Points on a hilly landscape, in no order, each with its height.
From any point a ball rolls to the lowest of the 2 points nearest to it. It stops when none of these is lower. Distance is the straight distance between rows; heights are no part of it.
z_432 height 6.20: [118 138 119 120 130 122 100 135  90 110 127  76 163 143 145 105 100  82
 167  93 162 142 146 109 137 116 108 108 153  66 189 115 164 141  92 120
 133 146]
z_434 height 4.68: [ 99 113  84  98 140 179 152 113 156  80 151  82 174 142 119  87 163 110
 144  97 156 125 109  86 147 112 128  68 203 119 142 135 139 149 153 121
 195 119]
z_704 height 6.58: [123 126 174 117 135  94  87 125 106 129 114 116  73 104 166 138  99  77
 120 102 164 101 145 133  90  75 193 116 117  96 128  93 152 144 124 134
 133 135]
z_931 height 5.94: [104  95 121 148 125 154 136 140 106  85  97 114 141 123 131 128  71 117
 207 107 132 147 148 105 162 106 108 108 142  86 115 163 138 111 131 138
 111 143]
z_502 height 5.05: [182 146 152  86 134 154 153 115 164  70 150 112 195 164 116 123 175 141
 115 176  96 115 135 105 133 162 137 103 208 181 133 123 129 127 109 128
 119 133]
z_521 height 4.07: [142  80 114 174 104 129 158 131 123 112 157 162 103 140 131 172 116 136
 174 124  92 119 115 148 171  94  99 163  79 139  86 151 153  51 173 107
 175 140]
z_919 height 7.38: [112 108 150 145 151 154 157 149 134  99 138 137 127 174 111  90 168 133
 101 146  75 141 124 125 135 164 120 114 201 131 168 166 162 175 149 139
  85  98]
z_512 height 5.86: [ 83 148 107 146 163 124 142 122 108 143 107 103 148 161  97  83 113 151
 134  87 127 161 154 119 155 142  87 115 142  56 149 156  78 160  76 178
 144 104]
z_61 height 5.62: [127  98 185  91 143 173 102 168  40 179 150 139  46 136 161 182 124  76
 131 131 161 101 137 121 110 133 138  79  39 126 154 102 105  66 127 117
 195 171]
z_438 height 3.62: [109 148 173 139  86 116 103 121 149 163  91 154  99  81 135 100 136 146
  92 120 137 124  66 137 130 125 158 197 148 142  95 125 128 104 183 141
  96 153]
z_965 height 3.08: [151 101 149  97 128 123 153  99 101 170  93 118 113 156 135 116  76 125
 143  97 149 127 109 144 109 122  78 149 105 133 103 105 120 100 161 102
 153 144]
z_326 height 4.72: [155 114 133 122 161 124 134 124 122 104 154 127 120 113 121 147 105 108
 132 156 123 114 186 159 106 110 124 105  96  94 152 126 183 149 160  99
 140 126]
z_272 height 5.03: [131 144 131 127 126 128 122  95 145 137  97 139 161 119  97 126 155 109
  95 134 135 122 120 131 112 105 153 130 157 127 128 127 159 135 137 140
 119 121]
z_408 height 2.66: [142 146 175  84 127  69 139 123 130 163 109 101  99 123  94  61  47 208
 137 127 160 134 152 121 125 125 122 151 126 115 104 103  78 104  81 180
 137 122]
z_67 height 2.36: [194  85 129  91 117 135 129  98 110 142 112 140 152 171 147 132 126 117
 131 142 119 117 113 137 118 149  78 154  95 159 107 125 124 117 112  84
 133 155]
z_88 height 5.63: [108 105 161 153 135 111 165  98 135 128 116 155 148 107  86  92  67 165
 124 139 154 127 143 139 133 139 111  89 151 110  97 148  77 115 195 127
 149 115]
z_710 height 7.28: [ 86 137 149 173 139 117 132 143 120 120 120 129 111 165 120  83 162 101
  82 118  83 158 108 123 115 150 109  86 187 127 164 164 127 204 146 163
  87  96]
z_942 height 7.30: [ 86 156 115 129 143 127 154 113 167  89 146 112 140 101  82 110 162 135
 124 145 128 120 154 108 126 131 101  65 158 168 131 214 101 123 140 127
 168 134]
z_57 height 4.35: [155 161 125  90 143  94 161  97 184  95 112 103 166 102  86 134  98 152
 140 138 127 134 161 129 129 119 136 121 157 137 134 135 100 137 126 158
 116 106]
z_491 height 4.51: [138 109 135 163 117 157 176 135 129  93 154 165 155 150 109 141 148 182
 157 170  82 136 111 132 177 132 154 155 144 109 109 141 150  77 135 154
  95 141]
z_68 height 5.61: [138 135 146 120 141 154 122 128 108 163 106 156 146 158  99  99 152 163
 104 158  95 124 106 141 145 185 102 171 123 131 111 144  99 116  66 142
 107 150]
z_380 height 3.16: [ 90 149 137 126 110 119 113 132 147 156  90 167 105 109 130 104 152 139
 108 128 135 156  81 143 134 135 128 210 142 101 124 125 138 140 164 158
  66 150]
z_780 height 1.65: [164  93 142 136 112 153 125 168  97 151 144 124  73 118 144 138  98 159
 137 160 126 113 101 146 121 132 160 146  73 139  90  60 167  94 165  84
 122 166]
z_941 height 3.85: [118 157 117 100 156  75 148 100 189 112  95 102 151 104  86 127  69 173
 148  94 151 137 170 140 149 118 119 139 143  79 143 131  67 162 100 191
 112  77]
z_781 height 5.39: [137 145 146  98 104 155 121 156  61 202  87 104 106 157  97  78  80 163
 133 150 146 119 116 107 138 158 107 151  93 140 111  89 131  67  81 131
 142 175]
z_619 height 4.52: [ 87 175  72 103 128 100 146  86 200 160  95 142 166  87 104 113 142 144
  92  98 154 125 129 112 127 123 140 166 175 161 117 142  89 153 154 138
 164  68]
z_342 height 3.95: [ 61 179  61 149 147 124 137 110 197 128 113 119 155 113 108 131 169 108
  77  72 151 135 131  96 119 117 151  98 188 182 135 129  83 183 171 121
 165  66]
z_880 height 4.77: [111 142 152 169 101 175  94 172  62 159  93 117  66 128 158 112 113 112
 133 130 110 156  70 155 129 166 111 137  90 164 130 106 115  95 163  83
  92 180]
z_420 height 5.15: [146 111 113 167  94 133 148 185  87 153 150 161 110 107 134 158 119 192
 136 173  92 130  78 135 144 161 150 150  77 147  64 134 116  58  96 107
 136 156]
z_650 height 3.71: [158  97 153  95 122 101 136 101 132 203  93 142 109 121 110 102  76 168
  98 125 156 117 101 146  94 121 121 184 124 149  92  95 123 103 157 120
 140 104]
z_563 height 4.14: [183  89 143 115 148 180 108 170  80 105 193 133 134 142 184 169 148  96
 137 168 111 131 124 127 118 138 146 100 123  94 163  85 185 117 118  79
 138 168]
z_975 height 4.73: [130 145 159 110 113 118 126  80 153 133 103 109 154 102 116 123 123 114
 104  96 162 121 105 131 121  93 161 137 177 116 117  87 141 132 173 163
 119 111]
z_319 height 6.07: [ 98 146 153 153 145  99 135 124  77 167 100 118 144 150  91  93  67 142
 114 107 143 158 160 134 136 154  98 109 126  55 152 121  81 138  76 180
 120 114]
z_528 height 6.00: [124 123  83 128 138 127 124 136 116  98 128  54 177 156 122 101  73 112
 182  83 164 170 161  88 170 126  90  76 161  58 173 135 121 167  86 146
 152 115]
z_78 height 3.31: [100  86  94 157 152 134 164 123 161 127  96 148 130 156 154 116 145 123
 150 116  73 143 100 120 139 161  95 148 152 107 114 189  81 160 155 152
  85 117]
z_295 height 2.52: [144 178 116 136 125  81  89 143 177 141 110 156 130  83 154 145 131 128
 105 146  88 144 122 152 101 162 140 186 119 141 149 151  97 178  82 144
  51 109]
z_746 height 4.86: [161 136 139 131 126 148 140 160 104  99 169 137 145 147 100 124 136 173
 143 188  88 129 154 124 144 163 105 130 110 115 140 157 158 110  68 127
 106 171]
z_35 height 2.78: [110 102  80 122 132 141 155 115 136 107  94 103 170 158 155 115 129 122
 170  83 103 156 100  95 153 136  95 126 171  96 117 161  91 161 104 151
 113 118]
z_623 height 5.35: [ 89 136 114 122 146  74 159 118 159 114 113 155 127  82 103  96  64 175
 135 142 172 109 174 130 130 124 142 119 140 126 110 155  82 129 170 116
 149  88]
z_38 height 5.06: [124 129 126 178 114 159 111 191  40 175 118 133  90 139 139 140  76 124
 144 165 115 130 139 128 131 160 106 127  49 137 132 102 141  61  94 105
 113 167]
z_201 height 2.21: [ 86 198  73  91 141  95 158 123 176 101  93 128 167 144 122 122 169 158
 122 117 134 137 130 107 135 151 136 166 171 152 146 134  72 160  79 124
 113 115]
z_412 height 6.73: [124 128 188  95 141  89  93 138  89 113 122 121  87 111 167 121  78  99
 128 113 198  83 167 106  95  87 188  61 122  85 121  79 123 134 112 129
 169 134]
z_870 height 7.85: [102 137 119  98 105 137 133 130 102 139 156  99 141 142 160  92 203 114
  94 141 160 136  68 123  86 154 112  95 137 173 140 126 101 156 115  92
 126 151]
z_928 height 5.21: [133 145 155 143 107 163  95 186  56 208  93 102  53 146 119 116  57 139
 144 151 133 109 132 117 138 166 107 129  64 172 112  96 137  35 100 115
 132 169]
z_723 height 2.07: [128 121 123 128 116 162  66 128 114 123 111 144 145 136 119 152 158  70
 150  95 114 139 140 133 144  83 134 168 130  87 146 134 227 124 112 146
  97 133]
z_950 height 0.84: [118 219 111 125 132  40 129 135 146 139 121  92 149 103 125 122 106 155
 117 108 154 133 163 108 129 152 132 109 133 149 170 158  47 135  27 161
 143 106]
z_837 height 5.00: [168 100 151 121 128  83  81 101 146 190 101 146 106 105 129 150 104 106
 104 102 121 101 130 140  93  80 134 183  95 145 107 141 170 120 114 139
 140 101]
z_130 height 1.83: [119 178 119 119 157  58 117 131 163 151  94 143 149  73 135 134  95 153
 103 125 122 126 144 136 113 156 147 165 133 127 152 170  70 154  58 155
 104  92]
z_651 height 4.26: [155  96 112 147 117 105  96  98 153 161 111 190 142 130 158 153 160  90
 108 122  94 132  91 153 114 139 100 182 105 172 109 171 120 150 133 113
 106 117]
z_323 height 7.58: [ 91 116 159 105 137 153 148 143 122 124 208 117 131 129 128 162 233 126
  87 181 129  98 114  95  85 135 108  48 135 212 130 186 101 121 129 114
 132 106]
z_707 height 5.87: [178 105 188 119 124 160  88 164 105 164 123 123  58 168 101 174  89 167
 116 142 107 111 122 153 130  93 135 173  88 183  95  49 195  36 146 125
 141 130]
z_414 height 3.44: [159 157 131  83 151 116 105 144 130 137 186 132  92  76 144 187 145 100
  91 167 138  83 183 134  68 126 163  81  57 161 163 109 129 130  96 101
 167 135]
z_698 height 4.13: [134 144 126  91 177 122 125 112 152  98 163 139  93  88 143 173 152  70
 117 138 129 104 180 156  86 104 176 110  91 136 169 120 142 164 140  92
 164 127]
z_559 height 2.22: [153  99  81  89 111 143 139  99 109 110 106  92 195 163 163 127 133  96
 171  97 127 151  97  92 141 106 115 120 169  99 116 124 130 135  88 138
 138 128]
z_91 height 4.41: [112 112 154 154 109 147 106 115 125 115 139 132 107 126 146 133 181  84
 133 111  99 139  98 135 130 129  79 137 107 151 132 180 146 122 149 118
 129 177]
z_449 height 7.52: [104 101  99 129 161 149 184 144 138 105 133 109 142 183 108  88 163 129
  98 120 105 121 126  89 128 148 121  62 207 146 157 144 141 196 156 132
 142  60]
z_866 height 5.36: [165 116 155 105 128 121  96 101 146 141 134 161 108 124 101 153 155 117
 107 135 126  87 142 142 118  67 179 174 104 134 105 106 217  98 129 141
 151 115]
z_543 height 4.09: [121 121 132 136 143 124 147 137 111 136  95 133 144 158 139  97 121 147
 117 137 116 166  87 139 121 172 120 145 150  94 148 107  86 165 124 139
  66 134]
z_427 height 6.27: [120 169 151 156 118 104 111 145  80 192 114 109 133 127  98  77  83 133
  76 143 149 141 135 129 108 180 116 102 106 109 154 101  90 139  83 145
 122 145]
z_462 height 4.30: [201 151 151 120 133 119 137 103 151  92 175 133 162 103 100 165 142 154
 130 195  95 105 156 119 124 119 136  85 134 155 120 150 146  85 118 138
 144 147]
z_219 height 3.61: [110 137  49  99 128 170 149 106 184  93 130  76 168 171 116 103 164 176
 140  62 138 167 111  93 196 135 110 135 222  96 144 112  96 185 113 165
 153  80]
z_677 height 4.29: [134 122 154  87 108  76 143  85 164 158  98 108 126 110 104 104  78 160
 110  94 172 124 140 146 110 103 135 165 152 113 105  85 110 140 163 161
 123  80]
z_684 height 7.13: [104 139 151 172 118 123 125 109  99 152 122 101 126 161 129  76 147 104
  90  78 125 189 111 137 108 149  78  84 171 104 152 141 103 195 156 145
 134 112]
z_437 height 7.71: [115 117 143 121 117 137 125 120 117 139 160 134 130 154 138 119 229 101
  84 144 106 123  91 119  92 153  92  97 140 204 129 187 113 150 103 118
 122 125]
z_792 height 3.11: [149 103 102 166 105 140 120 145  97 124 147 174 124 151 169 161 154 110
 136 149  87 153  90 156 125 124 142 173  93 131 111 108 159 131 129  99
  81 139]
z_672 height 5.71: [134 109 147  95 123 162 114 138  68 114 113 109 126 143 159 145 106  84
 197 104 142 125 127 109 139  85 140 136 151 102 124 103 188  68 123 109
 137 164]
z_229 height 1.58: [125  93 117 165 130 190  95 116 134 116 120 164 155 157  92 157 168  91
 141 107  87 142 129 130 168 100 112 159 138 101 134 146 215 122 141 148
 101 110]
z_210 height 4.83: [153 103 139 154 140  88 149 125 133 100 158 137  99  85 127 164  73 138
 154 153 128 105 174 149 115  82 159 124  95 110 105 121 161 115 160 118
 131 108]
z_982 height 4.47: [144 149 149 117  99  76 124 128 200 111 151 124  76  62 148 123 102 176
 123 148 130  91 134 122 102 111 182 198 125 166  94 132 139 100 136 124
 118 118]
z_944 height 3.22: [ 99 194  97 153 105 103 132 133 192  89 122 148 126  81 123 149 168 148
 123 137 107 124 141 132 150 116 180 186 147 130 136 149 144 132 125 152
  76 114]
z_436 height 3.18: [169 127 142  95 132 153 152  91  89 161 128 104 192 201  83 104 118 161
 144 108 124 180 142 132 160 138  76 117 168  95 136 111 120 119  73 172
 165 117]
z_807 height 1.54: [124 179 105 130 119  61 132 129 128 137 141  90 151 101 143 132 111  99
 131 138 152 115 167  98 106 142 106  93  95 157 168 174  66 136  21 160
 120 121]
z_731 height 7.01: [ 82 148 152 115 128  69 105 132 125  85 148 133  94  69 138 128 118 130
 134 124 202  78 185 110 118  88 164  40 116 135 115 148 101 119 133 111
 180 115]
z_158 height 5.01: [126 119 154 173  91 165  82 174  81 166 156 121  69 125 169 164 150 102
 133 129  94 141  63 160 131 148 104 135  39 193 126 128 114  76 117  89
 114 180]
z_171 height 3.90: [170  80 112 146 138 126 104 101 158 136 108 190 159 177 152 150 161  81
 126 127  69 153 108 146 129 146  97 171 137 145 119 147 131 187 146 150
  65  98]
z_541 height 4.19: [124 129 143 168 103 126 168 122 149 116 149 160 131  98 108 135 134 171
 139 163 109 117 127 140 168 107 169 165 134 119 104 127 160  83 172 149
 111 131]
z_126 height 5.02: [ 84 156 107  98 128  82 162 103 164 137  95 143 129  90  99  73 114 182
 118 126 177 116 127 128 133 132 132 167 150 124 106 159  91 126 133 131
 156 110]
z_65 height 6.39: [122 152 143 109 111  89  89 121 101 140 108  94 114 130 146  95 102  74
 127  92 172 129 148 124 114 102 125 145 112  89 162  92 166 155 114 143
 107 135]
z_892 height 4.04: [109 106  80 192 128 133 143 122 182  60 148 124 133  74 139 160 108 112
 161 128 109 112 148 125 150  96 157 112 118 104 113 163 135 148 179 133
 108 110]
z_123 height 5.04: [147 131 165 132 125  95 112 140 161 135 124 129  84 111 113 129  78 154
 149 129 100 128 168 158 136 131 107 210  86  92 139 154 137 119  93 163
  74 129]
z_824 height 1.62: [194  97 124  94 132 143 137  99 130 108 146 142 165 173 146 139 172 110
 110 162 104 116 121 139 107 160  93 117 134 168 117 132 128 148 125  86
 142 139]
z_517 height 2.48: [152 114 110 150 108 140 118 154 100 142 162 162  78 116 162 141 151 125
 120 150 109 137  69 164 122 116 174 169  75 134  98  72 170 118 156  90
 117 157]
z_894 height 5.46: [131 102 138  76 123 159 128 121 119  97 127 118 162 140 155 113 145 107
 156 119 153 135  96 125 144 116 136 155 178 103 148  94 179 114 143  95
 111 159]
z_122 height 5.64: [122 127 158  93 137 140 160 139  72 173  89 147 136 154  80  82  80 193
 130 156 155 143 124 129 138 149 104 141 129 101 104 104  99  79 124 146
 140 145]
z_874 height 5.60: [ 84 150  83 134 167 108 150 138 135 112 108 126 147 146 107 112 149 141
 130 124 107 132 152 106 136 151 107 105 141  98 148 192  86 157  45 164
 122 114]
z_389 height 2.95: [ 90 173  48 103 143 130 165 120 179  99 102 102 159 175 122 113 185 159
 124  72 126 152 116  92 169 141 127 137 199 132 139 133  74 188  89 156
 144  82]
z_351 height 2.09: [126 167 126 123 120  76 128 126 105 159 164  80 142 109 148 124  95  86
 104 140 182 101 167 110  93 146  98  65  76 141 178 121  86 145  66 145
 144 128]
z_589 height 3.28: [124 146 146 100 171  67 145 100 153 150 100 120 134 105 109  90  59 194
 152 103 136 136 146 141 144 127 111 151 128  74 114 138  41 128  81 194
 142 105]
z_330 height 3.63: [179 115 132  84 140 167 128 173  88  96 181 100 136 127 177 136 135 140
 134 183 149 114 120 121 102 151 145  71 126 114 146  87 152 120 141  77
 144 188]
z_624 height 2.75: [134 170 127  94 142  97 117 129 116 154 165 103 138 100 143 144 145  93
  75 151 160 110 151 132  59 144 129  69  90 178 165 115  93 161 101  94
 147 127]
z_283 height 4.84: [133 125 122 175 131 160 111 188  27 144 161 156 104 149 136 173 116 119
 130 156 120 138 138 134 127 131 119 119  59 105 130  93 181  76 128  91
 144 155]
z_178 height 4.74: [144 103 147 164 100 141  84 144 119 145 159 150  80 141 154 134 170 103
 119 131  89 153  83 172 121 153  66 152  65 184 143 154 129 127 145  86
 111 176]
z_865 height 6.34: [ 54 152  74 129 134 130 117 120 158  69 106 120 148 102 135 115 151  94
 130  83 205 101 123  99 144  93 179  62 158 109 134 127 119 174 153 109
 164 100]
z_771 height 4.53: [173 113 155 140 125 186 103 181  69 115 175 131 120 155 139 168 130 124
 147 154  96 148 122 149 141 139 129 139 108 108 142  65 205  77 132  91
 125 167]
z_472 height 7.44: [ 80 137 114 124 152 135 186 147 150  95 182 116 133 124 105 146 182 152
 116 171 137  99 161  84  95 134 118  22 166 205 136 183  95 124 169 118
 162 106]
z_353 height 4.66: [159  94 133 133 113 105  86 117 128 170 118 164  77 116 178 163 124  97
 120 106 109 116  97 149 109 104 123 191  68 166 108 140 149 111 138  99
 132 139]
z_285 height 5.17: [149 106 153 125 121 147  76 159  76 189 121 130  31 141 194 181 117  82
 138 116 119 103 102 136 112 106 152 153  37 191 113  89 134  56 101 102
 152 157]
z_598 height 3.76: [130 162 121 135 109 122 168 118 201 104 158 158 152  93 105 156 156 170
 124 173 119 110 159 150 153 102 196 184 145 143 126 105 158  97 157 148
  99  97]
z_250 height 2.60: [ 76 190 117 104 105  89 120 138 175 112  88 142 116  92 128 100 159 146
 105 127 166 129 109 130 135 128 168 194 159 110 135 119 134 157 148 145
  74 127]
z_836 height 3.79: [195 129 167 135 142 144 149 106 159  92 205 136 115 100 127 171 144 132
 131 167 102  94 144 142 135 105 160 105 106 135 121 118 173  88 172 127
 174 147]
z_263 height 5.89: [123 111 137 142 147 128 152 126 107 181  84 179 152 129  91 119 107 183
 100 160 121 128  98 140 135 153 147 160 137 112  98 134 108  90 125 141
 115 122]
z_302 height 4.60: [167 152 136 125 126 126 146 134 132  97 171 118 147 117 110 146 151 146
 133 186  86 116 166 121 119 150 102  95 112 154 137 188 129 113  79 131
 131 157]
z_95 height 7.64: [ 92 114  84 137 164 164 191 126 188 111 117 118 168 179  95  95 142 149
 108 126 114 122 142  92 155 141 150 102 212 153 153 124 107 184 178 163
 123  58]
z_47 height 6.18: [147 141 197 159 132 139  81 149  74 184 143 113 106 101 115 133 116 117
  62 158 145 119 120 131  75 165 109  49  83 144 133 104 114 116 144 118
 149 163]
z_253 height 4.21: [121  95  61 116 119 191 149 103 161 110 148  79 181 173 112  86 150 141
 137  71 145 162  91  76 176 106 116 101 230 101 130 111 137 170 136 142
 174  83]
z_402 height 7.14: [ 72 139 133 132 130 107 132 118 160  84 159 126 128  64 116 123 138 131
 135 133 184  86 155 107 128  92 146  37 131 157 105 187  75 114 159 118
 183 117]
z_234 height 6.86: [103 180 120 135 105 120 117  75 145 131 136  73 135 130 123  96 189 119
  86  59 152 157 113 128 128 131 100  99 172 125 144 133 108 180 152 138
 176 118]
z_719 height 3.72: [115  94 131 180 137 110 162 136 114 128 111 154 126 142 143 128 114 138
 125 154  91 141 100 137 113 165 116 128 134 117 126 169  81 144 132 124
  75 123]
z_364 height 4.80: [154  98 128 154 123 141 170 142 138 114 147 181 138 146 127 148 143 192
 150 186  68 122  99 133 167 165 139 168 107 128  85 158 102  71  95 130
 109 151]
z_77 height 5.33: [146 125 129  99 146 155 155 115 150 104 119 156 172 184 114 100 185 156
 116 154  86 119 129 122 142 181 119 150 181 151 114 146 103 140  82 150
  98 110]
z_73 height 2.40: [183 114 129  97 124 118 127 155 125 152 153 107  92  99 139 130  95 176
 127 185 142  86 126 131  93 130 162 120  77 152  93  87 148 107 131  87
 129 160]
z_984 height 4.71: [154 162 127  87 143 127 169  90 193  86 123  90 203 147 102 117 144 147
 126 134 134 129 138 118 136 130 138 107 200 159 146 108 109 138 141 136
 125 115]
z_553 height 3.05: [172 140 102  86 133 127 137 163 105 126 150  95 138 116 140 127 116 156
 124 193 151 108 144 114  93 159 143  89  90 137 140  84 137 135 114  82
 115 171]
z_489 height 5.76: [100 118  95 152 137 116 123 142 128  76 104 102 151 109 112 112  69 124
 180 107 142 137 172 101 150 114 106  75 131  71 136 183  93 160 107 148
 125 121]
z_876 height 4.03: [124 140 155 126 103 108 118 117 148 125 127 134  85  79 151 113 136 132
 112 133 150  94  90 129 110 114 167 164 127 144 103 118 144 110 167 106
 123 163]
z_227 height 6.36: [121 137 168 168 120 128  92 169  75 176 125 111 107 110 108  86  84 129
  78 161 143 139 137 148  96 189 118  79  85 126 149  99 111 159 139 107
 108 160]
z_129 height 2.33: [150 129  95 116  98 166 125  72 102 164 133  86 173 191 126 111 154 154
 142  56 115 197 124 111 183 132  93 144 194  83 133 109 123 155  74 172
 156 102]
z_16 height 5.65: [181 100 183  93 121 143  99 145 120 134 153 128  79 153 103 158 114 147
 127 143 129  95 148 139 115  68 158 173  91 138 100  70 224  65 125 137
 143 140]
z_763 height 4.10: [ 91 109 146 138 115 146 117 104 132 112 116 111 109 111 141 115 145  75
 150  74 129 125 105 127 126 105  94 112 133 122 116 174 125 126 173 119
 148 162]
z_274 height 6.87: [ 88 127 199  94 112  83  95 152  85 115 153 131  75  90 169 131 104 119
 135 135 215  71 171 102  97 113 166  17  87 113 121 102  79 125 111 120
 174 140]
z_639 height 5.19: [139  89  65  96 139 170 134  90 174 116 114  95 165 121 115 121  79  98
 151  77 161 130 126 117 133  78 116 122 134  89 108 101 141 172 172 147
 143  88]
z_932 height 6.59: [ 81 174  92 143 123 110 117 109 151 100 102  87 153 122 105 103 141 120
 106  66 183 148 130 111 149 101 126  95 170  89 144 111 119 191 144 145
 146  95]
z_163 height 2.57: [117 142 140 129 100 146  85 144  95 146 102 149 116 132 119 118 151 105
 124 125 137 151 111 146 133 105 138 193 119  95 146 106 200 124 130 133
  68 152]
z_180 height 2.42: [192 105 127 116 137 144 121  84 173  96 165 159 145 146 149 156 177  95
 126 157  89 108 139 156 124 136 122 151 120 179 122 135 149 146 162  90
 131 135]
z_845 height 6.13: [ 54 123 132 121 133 130 129 116 112  80 125 138 136 121 139  92 154 108
 130 100 213  92 128 107 139 110 165  32 163  90 123 113 118 151 177  98
 181 127]
z_430 height 5.27: [101 141 146 143 141 106 116 125 135 139  94 140 117 112  96 113  94 135
 148 116 113 138 164 149 143 137  95 173 100  77 150 179 130 140  96 167
  99 133]
z_754 height 5.40: [128 114 169  95 131 158 109 139  42 172 118 117  73 149 184 162 107  54
 148 104 147 105 123 126  99 116 119 100  71 149 143  98 132  59 112 117
 173 166]
z_60 height 5.52: [ 85 121 101 178 143 105 121 136 133 112 113 139 117  93  98 120  87 119
 149 126 118 133 186 142 127 132 102 121  92  76 142 196 117 166 115 131
 113 110]
z_925 height 2.92: [ 81 194  71 127 140 106 145 150 184  92 106 159 148 124 137 165 182 125
 116 119 114 144 144  98 112 138 175 153 174 205 159 118  97 163 119  94
  87 125]
z_10 height 3.59: [112 134  80 153 151 127 130 118 215  76 103 110 153  94 128 150  98 105
 145 110 116 134 155 123 136 117 133 126 138 114 150 151 108 192 167 150
  70 100]
z_239 height 5.88: [122 134 132 148 120 158 127 158  61 130  78 118 113 149 143 156  68 101
 196 112 116 147 148 119 158 117 109 143 119 113 128 142 151  61 109 127
 109 139]
z_822 height 5.91: [164 104 190 141 148 172  77 179  69 191 164 132  65 107 141 179 123 108
  94 148 125 111 118 148  94 153 147  61  34 137 130  76 119  97 156 110
 168 174]
z_614 height 0.82: [123 113 149 181 129 163  94 124 115 138 135 184 110 160  82 161 155 109
 109 113  84 154 126 173 165 105  99 182 102 122 140 138 213  99 157 126
 126 131]
z_856 height 5.14: [124 107 131  83 139 166 131 121 129 108 146 104 181 161 139  85 176 110
 125 116 155 144  90 114 138 138 130 113 220 105 165 105 171 137 138  97
 144 137]
z_294 height 4.94: [135 101 137 148 116 129 100 144  95 151 119 155  46 131 183 195 125  87
 154  98  94 111 101 147 127  79 133 181  64 160  95 112 162  64 130 103
 155 137]
z_98 height 3.14: [176 101 135 147 148 160 137  92 159 104 189 163 137 130 154 178 188  88
 122 153  96 107 124 152 135 114 164 118 114 151 116 117 161 117 175 114
 163 135]
z_552 height 1.37: [165 110 110  96  98 166 113  80 135 150  88 107 184 175 129 136 136 105
 163  46 109 172 104 111 168 122  75 171 165 106 107 112 128 136  87 182
 134 117]
z_726 height 4.75: [146  91  68 102 118 177 149  73 159 129 124  86 183 151 115 123 116 126
 143  65 151 163 103 115 164  89 120 117 186  92 117  79 128 165 164 156
 153  84]
z_581 height 4.45: [117 120 145 140 117 158 124 167  82 135 101 131 113 145 135  88 102 141
 136 148 128 165  96 152 126 175 114 148 129 115 139  96 117 139 161  94
  67 169]
z_124 height 3.55: [178  72 125 152 136 159 108 128 112 121 127 181 156 191 154 162 154  98
 128 152  79 160 104 164 125 140 122 155 143 136 139 104 170 153 151 111
  63 112]
z_452 height 3.67: [123  98 142 126 131 156 130  95 100 129  98  92 133 146 148 115  97  80
 156  65 138 152 111 130 120 120  83 111 145 105 125 117 123 132 176 112
 164 143]
z_737 height 3.09: [151 139 108 154 140  98 130 120 183 109 113 147 142  98 136 160 109 115
 136 136  90 146 156 165 115 131 133 170 121 117 146 137 131 176 139 136
  54  94]
z_139 height 4.76: [162 126 151 124 104  67 122 147 175 115 141 112  63  95 142 128  80 165
 142 150 105 105 149 137 104 119 152 211  84 140 105 144 145 118 100 129
  91 124]
z_23 height 5.31: [104 146  73 137 138 109 140 127 123 120 109 149 162 125 113 139 161 120
 119 151 129 122 138 116 114 124 158 117 138 118 131 155 133 153  97 121
 108 110]
z_522 height 4.46: [121  79 140 165 116 102 140 127 139 121 141 158  60 108 120 153  73 149
 175 114 121 110 155 139 146  79 126 170  87 113  85 155 154  79 172 117
 159 118]
z_399 height 5.45: [145 108 100 163  88 131 118 200 104 190 179 151 106  77 122 144 155 189
 110 185 107 124  91 147 130 175 153 140  45 165  77 134 128  89  92  97
 149 139]
z_895 height 5.90: [ 80 120 133 145 119 124 153 105 126  93 103 140 166 137 103  77  93 155
 142 115 197 126 135 115 161 114 145  54 183  90  96 100  99 145 196 125
 153 105]
z_112 height 3.42: [ 68 165  82 131 158 124 146 131 171 105 134 137 140 131 131 145 199  86
  93 112 121 132 142 110  99 121 167 100 179 213 156 136 120 179 150 106
 129 102]
z_374 height 3.65: [135  91  89 192 108 128 160 132 138  97 164 165 111 134 154 171 144 115
 162 130  73 140 115 152 163 110 113 175  81 111 100 147 155 110 160 113
 123 126]

For each start below, name the point where the ball stops.
z_65 -> z_250
z_880 -> z_552
z_234 -> z_201
z_326 -> z_950
z_928 -> z_780
z_210 -> z_780
z_427 -> z_965
z_227 -> z_353
z_323 -> z_250
z_68 -> z_408
z_672 -> z_201
z_931 -> z_250
z_420 -> z_250

Call two points neighbours if one is among the 2 nearest of the other. Go from one point of each pair to the other, from neighbour to neighbour, staying as low as possible. Name the highest point that can't be avoided.
z_965 / z_201 -> z_639
z_353 / z_950 -> z_210
z_250 / z_614 -> z_380
z_552 / z_965 -> z_158
